A landscape with many valleys, sampled at points; each row gives a point and its height.
A ball rolls from a point to whichever of its 2 nearest points has the largest drop for the distance, and stops where none of them is lower. Distance is the straight distance between rows; heights are no part of it.
Vugir: [101 196 124 128 110 130 114 102 100 140 114 145  82  58 164 142 112 106
 123 152 135 115  61]  (h 273)
zamon: [117  67  95 125 128  98 126 162  86 104  98 143 147 134 127 140 145 146
 126 110 132 124 154]  (h 522)
kisop: [120 159 137 164 152 120  75 114 177 117 161 151 166 106 109 149 171 110
 124 170 166 123 113]  (h 551)
tun: [129 131 135 100 124  75 135 136 137 101 134 168  85 141 104  93 101 114
 124 151 178 136 127]  (h 534)
Tute: [148 132 137  94  80  81 182 113  74 102 131 121 133 154 138  74 128  95
 124 109 113 162 129]  (h 379)
gib: [140 150 151 174 144 162 140  81 119 168  94  77 119 105  86 133 112 121
 145  86  96  86 121]  (h 402)
mipi: [ 88 145  98 148  95 102  82 121 113 158 181 136 206 128 174 129 164 105
 145 118  93 149 134]  (h 403)
Peku: [ 97  69  73 155 153  81 117 104 110 132 104 109 145 131  98 107  87 132
 130 108 116 137 150]  (h 304)
dasus: [149 127 181 151 136 150 116  98 161 100 153 138 149 134  77 156 136 130
 156 113 131  87 125]  (h 332)
lezed: [ 89 119 120 165 157 129  90 118 165  74 113 170 117 108 137 157 108 126
 124 127 163 109 119]  (h 490)
kubo: [148 153 167 130 111 146 132  80 155 134 100 125 124 120 130 130 128 117
 158 122 117 118 145]  (h 243)
fimu: [123 132 118 183  87 105 123 117 127 150 106 156  77 126  91  86  80 111
 116  60 164  95 126]  (h 425)
lirof: [118 114 155 159 109  98  98 123 136  97 153 181 122 146  90 116 143 116
 121  96 185 119 111]  (h 478)
pusa: [151  28 130 149 130 215 164 129 117 136 113 127 131 131 109 166 137 172
 133  48 100 123  95]  (h 277)
tefe: [147 151 148 136 109 109 104 123 177 103 149 176 106 132 102 118 122 102
 115 135 200 121 109]  (h 509)
komuv: [133 175 116  86 160 119 183 132  66 121 138  84 133  93 132 121  82 116
 147 190  69 131 147]  (h 753)
Tir: [ 89  36  45 138 155 105 112 147  90 144  96  87 122 127 108 137  89 153
  96 103 127 148 142]  (h 335)
migo: [130 160 114 130 188 116 131  88 116 159 122  74 148 106  96 120  54 141
 177 144  85 122 160]  (h 187)
Vul: [106  97  73 141 113  95 144 143  96 126  93 135  64 115 104  96  62 118
  75 100 138  96 121]  (h 463)
Zoki: [129 128 176 175  63 196 125 110 176 139 159 138 177 147 121 140 204 136
 131 130 121 143 131]  (h 480)
ser: [114 158 110 122 105  96 110 132 126 124 155 119 142 108 149 129 173  98
  94 162 124 138 113]  (h 409)
Dup: [122 110 126 138 127 117  98 176 107 121 126 146 132 128 136 155 169 130
 123 130 152 119 143]  (h 500)
dugud: [104 137 124 147 108  62 117 134  69 133 113 147  87 128  98  90 118 110
 120 108 142 122 117]  (h 508)
gegu: [145 134 159 129  93 103 155  94 114 113 152 113 177 133 110 112 113  93
 161 112 105 122 146]  (h 555)
suf: [124 196 126 131 152 105 142  95 110 114 192 124 160  76 145 124 108  72
 134 192 115 142  79]  (h 271)
rozo: [107  91  69 142 133 124 127 107 131 116  98 111  96 109 123 126  65 120
  77  79 132 121 104]  (h 437)
defop: [103 177 122 135 113  99 135 107  71 126 147 149  82  61 140 103 118  81
 108 178 132 115  74]  (h 143)
volem: [112 166 127 120 140  76 146 104 102 101 168 138 139 105 139  90  98  87
 122 195 122 149 136]  (h 337)
buba: [143 147 137 113 134 116 120 153  94 170  64 118  94 129 109 122 154 154
 153 137 137  99 153]  (h 378)
ropu: [146 162 159 166 141 174 146 121 127 177 107 114  64 107 120 159  96 146
 107  73 120  64  85]  (h 453)
pido: [ 97 150 112 118 111  71  98 144  87 166 176 118 194 135 152 103 176 111
 142 159  97 163 132]  (h 361)
Legu: [113  72  94 120 164 116 121 128 162  91 110 141 100 109 113 140  54 151
 101  97 160 110 107]  (h 412)
kope: [155 164 147  93 121 118 184 149  57 105 131 108  70 112 122  69 104  93
 135 198 143 153 166]  (h 244)
ges: [134  73 121 118 140 126  97 189 144 158 149 181 197 182 151 100 217 152
 120 134 171 210 145]  (h 184)
Rogom: [111 166 134  71 148 119 140 170 119 131 130 101 106 119 140 149 137 154
 135 232 117 112 144]  (h 786)
gatot: [134 112 118 120 123 118 107 177 164 144 131 158 149 167 155 102 220 126
  82 135 176 207 135]  (h 134)
falup: [135  25  85 142 128 130 138 124 121 159 103  79 147 130  87 134  91 127
 112  50 106 133 128]  (h 350)
leze: [138 129 136 112 146 145 105 168 138 146 101 144 162 156 145 154 178 161
 185 161 127 139 182]  (h 293)
mik: [120 170 137 147  87 134  83  87 120 180 158 125 194 113 168 132 181 100
 144 146  89 146  97]  (h 459)
lini: [155 155 167 115 113 198 114 129 159 162 151 126 179 157 154 154 190 154
 159 146  93 136 141]  (h 388)
ruf: [111 142 126 106 186 126 129 114 133 128 144  81 159 136 134 154  67 165
 156 132  60 104 152]  (h 79)
tuvas: [130 134 121 141 167 139 140 135 123 141 115  92  66 114 127 173  89 168
  76  73 109  67  99]  (h 504)
genas: [113 160 140 143 141  85  93  99 151 127 192 138 183 126 103 120 152  96
 142 175 138 140 124]  (h 572)
fiku: [132 153 155 125 112  96 121  98 140 116 196 134 203 149 117 101 119  97
 173 136 113 146 147]  (h 581)
zesu: [116  97 102 139 156 166 131 133 103 148  97  88 144 129 171 169 136 165
 113  60  74 112 130]  (h 569)
mefa: [125  75 110  94 132 123 123 167 145  95  87 203  81 151 138 132 131 168
 124 155 193 153 144]  (h 629)
Boro: [188 176 150 110 127 132 184 124  92 112 111 101  94 109 114  94  84  97
 167 164 141 132 133]  (h 62)
gagap: [ 82  84  80 174 173 124 105  78 167 142  98  98 137 115 105 124  70 117
 128  99 141 147 144]  (h 278)
mareb: [105 153 133 181 149 133  64 121 143 113 111 181 126 101 153 145 151 120
 133 147 162 124 101]  (h 518)
Nunuz: [ 90 136  97 158 141  79 131 121  94 140 112 114  83 104  73  87  67 111
 109 123 147 115 130]  (h 486)
fale: [122 141 160 133 164 122  99 128 160 100 167 123 168 141 125 178 127 135
 140 140 118  99 126]  (h 264)
zud: [134  28  56 145 152 137 122 148 140 168  96  81  90 127  79 143  85 150
  97  87 142 153 127]  (h 365)
poto: [148 131 159 142 103 121 110 125 105 158  91 119 140 130  93 126 176 147
 183 120 119 112 157]  (h 322)
bugen: [115  88  97 132 115 122 117 141  86 115  99 105 135 128 136 164 131 139
 105  83 112  98 114]  (h 542)
lak: [158 144 143  82 145 156 113 187 185 143 120 127 139 156 157 151 189 163
 147 177 133 147 157]  (h 232)
Bagu: [117 149 135  88 123  83 131 129 156  97 164 143 103 143 135  84 138 108
 109 202 170 162 142]  (h 550)
Tabe: [161 100 170 119 101 173 163  90 152 123  94 106 128 136 104 127 114 142
 144  76 117 111 139]  (h 170)
rati: [154 149 116 108 127 157 103 191 178 169 133 125 151 130 145 141 215 145
  98 159 143 163 150]  (h 160)
ret: [165 134 160 108  65 135 156 123 121 143 161  96 156 124 121 136 184  90
 117 109  99 110 100]  (h 476)
Pim: [ 92  97 100 102 143 115 158 139 149 102 100 145  81 117 112 105  55 145
 103 148 160 127 147]  (h 386)
luvi: [154 109 138  88  57 101 147 141  86 122 132 101 143 152 125 103 177 112
 113 107 115 136 122]  (h 422)
notos: [157 130 152  70 134 139 158  99 190  84 119 140 118 159 145 142  91 153
 143 136 136 147 138]  (h 654)
kofam: [134  84 114  61 122 140 135 143 176  83  95 163 104 134 143 145 114 156
 138 164 147 149 144]  (h 640)
Kob: [107 146 117 111  94  82 120 172  93 129 133 149  75 139 128  91 157 108
  84 145 154 131 120]  (h 531)
zumi: [137  89 125 123 133 166 112 141 114 138  86 146 163 151 159 147 170 158
 179 105 113 152 185]  (h 341)
nupu: [117 125 120 169 166 133 126  75 177 117 128 113 108 109 101 125  51 103
 127  96 142 112 126]  (h 240)
Sokab: [116 150 133 110 126  86 127 123  97 114 130 121 123 107 131 116 133 110
 147 167 128 127 138]  (h 373)
Por: [135 164 115  93 129  96 137 119 182 131 172 132 155 131 154  78 143 102
  77 184 147 195 131]  (h 564)
Monog: [146  48 114 119 110 118 119 174 106 128 145 190 192 169 149 135 194 143
 149 125 143 177 129]  (h 231)
bet: [111 164 133 150 173 144 144  87 150 115 115 114  95 103 135 140  68 128
 118 118 109  95 103]  (h 179)
sako: [119 164 146 148 168 158 113 130 121 144  80 126  97 124 128 153 136 162
 154 128 119  97 136]  (h 427)
vuso: [147 147 140 142  95 129  98 137 154 157 155 124 177 116 142 132 200 105
 113 136 127 144 111]  (h 446)
Fisa: [125 114 139 155 130 120 124 118 115 156  77  91 136 122  80 109 128 130
 153  93 111 113 147]  (h 366)
Novi: [144 174 131 112  88 108 117 190 116 143 133 126  85 122 111 143 155 117
  88 142 151  85 121]  (h 570)
gobek: [156 167 143  82 122 121 153 107 154  90 160 133 147 148 155 116 111 112
 147 167 120 148 133]  (h 672)
tunag: [146 153 180 135 103 187 138  89 146 153 124 114 155 145 129 144 162 149
 182 117  76  98 144]  (h 317)
zate: [ 98 123 115 140 151 149  98 128 135 121  89 141  95 119 143 139 110 149
 126 116 139 121 131]  (h 464)
mogob: [190 174 175 135 149 159 189 109 119 113 120  81 101 108 110 115  80 103
 162 120 107 115 110]  (h 250)
Zaru: [ 67 134  88  99 108  63 110 157 107 152 165 152 176 183 179  86 178 117
 112 152  99 198 150]  (h 318)
rel: [156 177 137 112 128 130 169 102 122 105 164 112 167 107 173  98  84  83
 170 168  98 169 142]  (h 696)
givag: [131 117 125 146 147 143 108 213 116 126 133 151  79 124 123 191 160 143
  99 101 172  64 106]  (h 584)
nitu: [117 152 111  76 146 106 149 155  83 132 122  87 129 134 130 128 112 150
 147 180  72  99 163]  (h 770)
neki: [157  71 130 152 112 190 123 147 151  87 125 201 127 133 146 165 164 135
 119  95 181 136 106]  (h 600)
tase: [142 183 138 154 100 116 138 113 114 124 120 152  76 104 121 104  73  85
 111  95 161  95 103]  (h 362)
dov: [123 138 126  76 102  77 184 129  79  99 127 124  92 147 138  58 113 108
 104 176 129 152 141]  (h 328)
laten: [146 122 171 122  82 134 150 120 129 124 175 107 190 146  97 127 174 111
 148 119 108 103 148]  (h 524)
fufo: [ 95 129 140 137 206 124 118 124 159 113 113 106 101 123  97 166  71 165
 107 120 133  94 125]  (h 93)
nurib: [105 182 123 131  99  95 146 123  77 124 139 166  46  92 120  79  70  88
 105 147 171 111 104]  (h 265)
duf: [110 131 103  92 173 142 174 123 137 111 103  99  67 113 109 101  42 127
 117 173 135 113 162]  (h 349)
Lifog: [ 96 173  98 146 137 140 124  86 132 132 102 140  71  86 159 110  64 113
 105 133 129 102  97]  (h 261)
migi: [120 155  96 116 179 134 168  94 124 131 101  69  97 106 108  96  35 138
 142 178  95 136 158]  (h 284)
kaboz: [ 91  87 108  96 100  86 119 145 121 125 145 170 156 193 174  81 183 138
 110 135 130 218 117]  (h 289)
Sek: [151 152 156 130  87 129 136 137 114 128 141 111 114 118 113 157 171  96
 100 105 131  76 108]  (h 532)
Par: [142  24  95 148 143 179 144 127 125 147 109  78 131 135 105 173  99 156
  98  42  86 122  95]  (h 320)
zus: [164 168 183 162 134 179 178  92 123 158 120  88  89 108 108 130 101 136
 143  84  95  79  89]  (h 374)
vudup: [134 200 128 124 135 129 108  89 151 145 201 109 186 101 156 136 115  96
 147 177 107 144  92]  (h 144)
siz: [132  77 132 128 116 133 102 156 144 102 121 215 118 158 137 129 168 135
 116 118 207 159 119]  (h 616)
Vek: [120 143 123 145 173 127  92 177 125 125 146 134 119 108 112 180 172 137
 105 149 146  88 113]  (h 537)
kiru: [125 116 179 173 102 202 118 107 174 113 153 138 136 150 135 179 189 136
 124 108 128 106  99]  (h 526)
rad: [143  93 162 146 111 198 118 134 147 134 155 153 186 168 132 159 206 150
 163 126 118 142 160]  (h 438)
Kinu: [137 139 146 104 175 143 128 123 153 109 169 113 164 161 160 176 107 170
 149 119  78 107 141]  (h 180)
bol: [148  56 147 145  97 180 141 119 128 116 102 148 135 142 110 152 148 158
 140  64 131 126 126]  (h 233)
dop: [145  65 117 140 124 193 126 123 117 159  72 108 166 156 136 140 130 176
 190  66  93 148 169]  (h 383)
Zot: [138 124 116  94 116 128 130 181 169 156 130 114 134 128 154  90 195 142
  57 148 161 187 142]  (h 74)
Soka: [149 118 159 142  96 193 124 150 189  99 140 165 102 139 143 166 158 129
  95  86 160 103  91]  (h 571)
zutor: [113 127  91 140 163 173 112 125 117 167  98  89 158 141 199 163 123 188
 140 105  49 132 151]  (h 595)
pagez: [154 189 136  93 143 147 168 104  98 119 159  90 137 107 179 126  77 127
 161 173  63 139 126]  (h 727)
veru: [113  90 142 180 112  96 109 138 112 133 115 185  97 149  73  96 121 124
 125  59 183 110 109]  (h 454)
Boneb: [131  61 106  95 105 102 117 135 143  96 133 172 152 159 163 126 164 136
 130 124 141 188 121]  (h 263)

For each start below, name the point where the ball stops.
Bagu | defop
Kob | ruf
nitu | Tabe
mik | Zot
mefa | Tabe
genas | poto
